Each row is a point on a landscape with many peaks, with its height.
From any point a climber steps to the highest of the 2 points nearest to it. It stops when none of these is higher. Distance is the straight distance between rows; heights are no part of it.
z806 h=91: [ 37  -9   6   8  43  39  36  14 -18   0  13  26 -11 -28   5   2   5  15
 -10   5]
z384 h=337: [  9 -15  13   1  46 -13  33  11  -3  10  36  12 -41  -8 -15 -33  13 -54
  10   7]
z830 h=117: [  2   6  -6 -19  -2  -4 -24  25 -17  -7 -32  22  -8  31  38  24  29   2
  -6  16]
z865 h=431: [ 12  51  -7 -10 -49  13   3   4  24   6   7  37  13  -5   5 -35 -19  13
 -18  23]
z348 h=216: [  4  -7  13 -25 -12  19 -13 -20 -26  -4 -39 -14 -23  -9  34  34  32 -15
  35  18]
z368 h=353: [-12  22   4   5  -5 -59 -28  -6  12  17 -17  22 -14  31 -11 -30   4 -17
   5  14]
z271 h=314: [  5  30  26 -18  -9  21  12  20  -3  -8  -1  -3  -2   8  -6 -18  17   2
 -32 -36]
z321 h=525: [  1 -42   4  26  32   5   1   2  -3  28 -47  11 -21  -5  33   3  -2 -25
   4   6]
z975 h=149: [  6  -4  14 -35 -26   8  10 -18 -15 -11  27 -43  -6 -11  -4  41  27   9
  11  -7]
z355 h=209: [-18  26 -16 -30 -42   7 -27  18  -2 -26   4   7  19  26  -4   6  -2  18
 -12  19]
z274 h=561: [  0  24 -15  15 -22  36  -9  24  13 -17  14  13  -5 -10 -21  -4 -30  15
   1   5]
z998 h=402: [ -5 -35 -12  19  39   4   6  15  26  31 -19  22 -36  18  15   7  10 -45
  -3  11]
z217 h=345: [ 12 -54  -5  23  60   7  37  19  -7  23  18   8 -10  -9   5  -2  -7 -38
   3   8]
z754 h=412: [  0  -6  -3  19  17 -12 -15   9   3  10 -42  13 -28  11  35  18   6 -15
  27  27]
z572 h=189: [-25  19  34 -35 -24  39  17  18 -10 -26  28 -15   4 -23 -33   8   2   7
  -1 -36]
z198 h=308: [  7 -23  -7  12  39  -1  10  41  15  12  -4  -3 -20  24  13   9  11 -19
 -14   2]
z901 h=170: [ 10  -1  39 -42 -29  33  26  -2 -16  -9  30 -18  -1 -10 -15  13  18   4
  13 -23]
z302 h=71: [ 28   6  22  -1  33  18  25  24 -23   8   9  -9 -13 -14  30   3   8  -8
   4   4]
z329 h=213: [-22   5  30   0  30 -38  13  18  16  11   3  23 -44  24  -1 -23   8 -54
  18  17]
z720 h=460: [ -8   4  -7   3   1 -42 -26  -5  37  10 -16  18 -46  25 -17 -10  23 -36
   9  22]
z905 h=48: [ 17  33  43 -12  14 -14  27   9 -32   4   1  -1  -9 -12  25 -25  16 -14
   7  -4]
z722 h=73: [-14 -35 -32  24  -1  19 -17  15  14 -15  -8  -8  20  14   4  28 -24  18
  -7  -3]
z378 h=220: [ 28 -29   1   7   0  31   4 -28 -19  11 -40  20 -14 -29  36   5  -3   3
  10   2]
z265 h=245: [-31  14   4   2   7 -21 -18 -13 -10 -11   7 -25  44   6 -28 -11   3  25
 -17 -37]
z303 h=380: [ 10 -49  -6  22  38  17  14  13  -9  17  -5 -25   6 -14  17  17  -4   1
 -17 -10]
z413 h=321: [ -2  10   0   6  -1 -66 -35 -14   1   2   0 -17 -16  16 -17 -10   2  -9
  22  20]
z910 h=623: [  4 -23 -15   9  16 -24 -20 -11  26   9  -2 -15 -54  13 -21  10  16 -32
  25  19]
z294 h=94: [-10 -25 -20 -11 -11  20 -16  11  -9 -12 -36  17  18  26  36  26   5  11
 -15   5]
z841 h=350: [-19 -42   1   2  18 -31 -15 -14 -20  12 -28 -41   5 -18  38  48  -2   1
   1   6]
z176 h=398: [ -9 -64  -5  29  22 -26   0 -19   0  15 -15 -21  -6 -17  22  22 -21 -11
  15   3]
z829 h=361: [ 11  42  19   4 -17  18  15  -4   7   5   1  20  12  -4 -10 -40   0  14
 -25 -34]
z984 h=421: [ 18  30  18  19   2  -2  31 -21  14  23   5  44  11  -2 -19 -52 -15   2
 -12 -24]
z324 h=61: [  4 -32 -31  29   3  11   5   4  26  -3  22   3   1   2 -10  17 -33   5
  17   9]
z298 h=144: [-23  21  -6 -36 -25 -14 -43  -8 -24 -10  -8   9  39  27 -15 -17  16  16
 -32 -12]
z866 h=341: [ 17 -25  -1   9  35  58  21  16 -11   3  12 -27  -2 -35   5  22   9   6
 -23 -13]
z870 h=285: [ -8  31  -8   4 -25 -54 -18 -26   3  18 -33   9  14  14  -2 -47  -4  -1
  21  20]
z874 h=313: [-14  24  -9  24  -2   0  10 -28  16   5 -16   0  47   5 -26 -35 -10  19
  11 -23]
z379 h=524: [ 14   8   0  10  -4 -41   1  -8  -9  -7  29 -34   1  -6   9  34  -9  15
  22  11]
z868 h=640: [ 17  29   2   1 -23 -12 -14  18  40  17 -10  33  -2  22   1  -9   6   4
 -39  -4]
z662 h=261: [  4  25 -13   4 -28 -41 -19 -41  -9   3 -16 -26  34  -1 -19 -30  -2  14
  19   3]
z402 h=272: [ 26  -4   6 -14  -1  26  -1  14  -9   1 -11 -23 -22   2  15  21  29  -6
  -6 -15]
z747 h=42: [ 13   1 -18  16  -7 -11   6  19  20  -8  12  13  -9  28   6  -1 -14   2
  10   9]
z115 h=231: [ -5  21  16  16   0 -39  10  -1   0  -6   9   1  16  18  -6 -35 -13   0
   1 -18]
z289 h=133: [-15 -14   2 -16 -17  30  28 -19 -13  -8  32 -26  11 -24   8  55  -2  21
  12 -12]
z538 h=411: [ -8   2  16  15  24 -61  -9  -3  -8  -4  19 -30 -13   8   3  18   4  -8
  35  20]
z724 h=683: [ 27  14 -26  17 -19  25   7   1  29   2  22  33 -14  -5 -19 -21 -25  10
   5  28]
z212 h=501: [  3  38  -4  -7 -42 -19 -15   2  37  32  -8  32  33  10   5 -35  -3  10
 -33  11]
z197 h=437: [  4 -68   1  21  29  -6   7   8  -9  25 -21  -3  -7 -21  21 -14 -21 -25
 -28  -6]
z269 h=161: [-19  25 -27 -17 -19 -35 -48 -17 -18  -1  -9  17  49  27  -9 -32  -9  20
 -24  15]
z174 h=232: [-32   1  -4 -43 -28  18 -38  19  -9 -35  14   0  17  27 -25  25  13  19
 -17  -8]
z810 h=207: [-42  22  22 -23 -21  20   3  -6  -7 -21   1 -13  31 -11 -34 -14   1   8
  -5 -48]
z935 h=123: [ -4 -20  -3  14  12  29  26 -11  -9 -11  29 -18  14 -43  16  42 -24  21
  -2 -13]
z766 h=276: [-11  22  -5  10   7 -32 -15 -19  -3   7 -25  -1  43  25 -11 -29   9  12
  -7 -21]
z373 h=186: [ -1  17  17 -49 -28 -10 -29  -9 -28 -11 -28  -5 -20  13  15  18  34  -6
  29  27]
z452 h=114: [  5 -24 -14  21   5  52  10  -4  -1 -14   0   8  15 -26  17  18 -32  25
  -6  -9]
z630 h=104: [  5 -28  -6  21  41  46  28   7   3  -3  11  26  -3 -30  -5   7 -25  21
 -14  -1]
z740 h=82: [-28 -34 -13 -10  -8  43  -3  21  -4 -28 -11   1  26   4  20  32  -9  15
 -10 -14]
z17 h=420: [ 13 -34  -7   5  55   3  40  16   4   4  55   5 -24  -7 -19  -6  -1 -28
   5   6]
z238 h=318: [  8  34  29 -15 -31   1  18 -23 -18 -11  -6   2  23  -3   0 -34   6   7
  -1 -22]
z192 h=152: [  5  33   6 -36 -33 -12 -17   2 -13  -4 -21  14  -4  27  16  -2  33  -4
  -8   5]
z712 h=430: [ -7  14 -16  -2 -37  10 -15   7  13 -32  28 -30  12 -16 -18  25 -13  24
  13  10]
z644 h=237: [ 27 -20   3 -25 -12  50   4 -22 -19  -2 -42   4 -13 -18  31  22  31 -10
   7   2]
z112 h=299: [-22 -10   7   3  31 -18   1  16  37  26 -17  41 -48  29  17   6  11 -51
  10  28]
z695 h=310: [ 20  -2  17 -23   9  53  18  21 -21  -8  17 -22 -13 -26  -3  14  28  -3
 -19 -17]
z317 h=262: [-15 -21  -9 -35  -4  10 -29  12 -22 -24  10 -29   8  24  -8  52  27  13
 -15  -2]
z401 h=540: [ 22  33  -8  12 -31  -4  12  -4  33  17  21  54 -10  -9 -23 -45 -21   0
  -7  14]
z534 h=484: [-19  31  -7   6 -28  10 -25  11  17 -20  18 -22   4 -28 -45  -9 -31  24
   0  -4]
z854 h=508: [ 28  -5   3  16  29  -7  39  -7   3  -1  57   3 -24 -23 -33 -13 -10  -2
   7   1]
z328 h=288: [-10  29   9  -6 -33 -21   5 -32 -13 -14   4 -22  44  -5 -12 -26 -11  22
  16 -18]
z117 h=605: [ 30  -6  -2  22  10  -9  26  -8  -3   0  42 -13 -13 -24  -5  21 -20   8
  25  11]
z261 h=226: [-36  28  -2   1  -8  12 -18   2   6  -9 -16  -5  36   8 -35 -18   0  19
 -34 -42]
z196 h=204: [ 29 -11  -2  10  -1   8   6 -38 -15   9 -25  -7 -14 -35  28  29  -9  -3
  34  17]
z819 h=184: [-19  36 -31 -22 -39  -7 -33  -1   0 -14   4  -4  27  10 -10 -36 -14  29
 -18  30]
z479 h=472: [-10 -58 -18  21  34 -18  -9  -3  21   4  -6 -17 -19  11   1  19   1 -32
  16  12]
z903 h=359: [-12  40   0  27  -7  12  15 -20  35  19  -3  32  28 -10 -32 -49 -27  12
 -10 -17]
z790 h=183: [  0   7  16   8  17 -46  14   2   6   7  13  -2 -28  16  -4 -28  -8 -25
  21  -1]
z654 h=303: [ -7 -29 -15  -1  13 -11 -20   6 -19  -8   1 -35   8   9  24  58  18  13
  -8   5]

For each start below, name the point where the climber stops.
z324: z644
z810: z984
z298: z910
z269: z910
z302: z984
z790: z984
z402: z321

Call two points neighbours if one is among the 2 nearest of the other. Go from one point of each pair to the other, from neighbour to neighbour, staying as high as possible. Name the lowest point that can't be avoided.
z724 / z644: z747
z910 / z984: z662
z368 / z117: z413
z868 / z724: z865
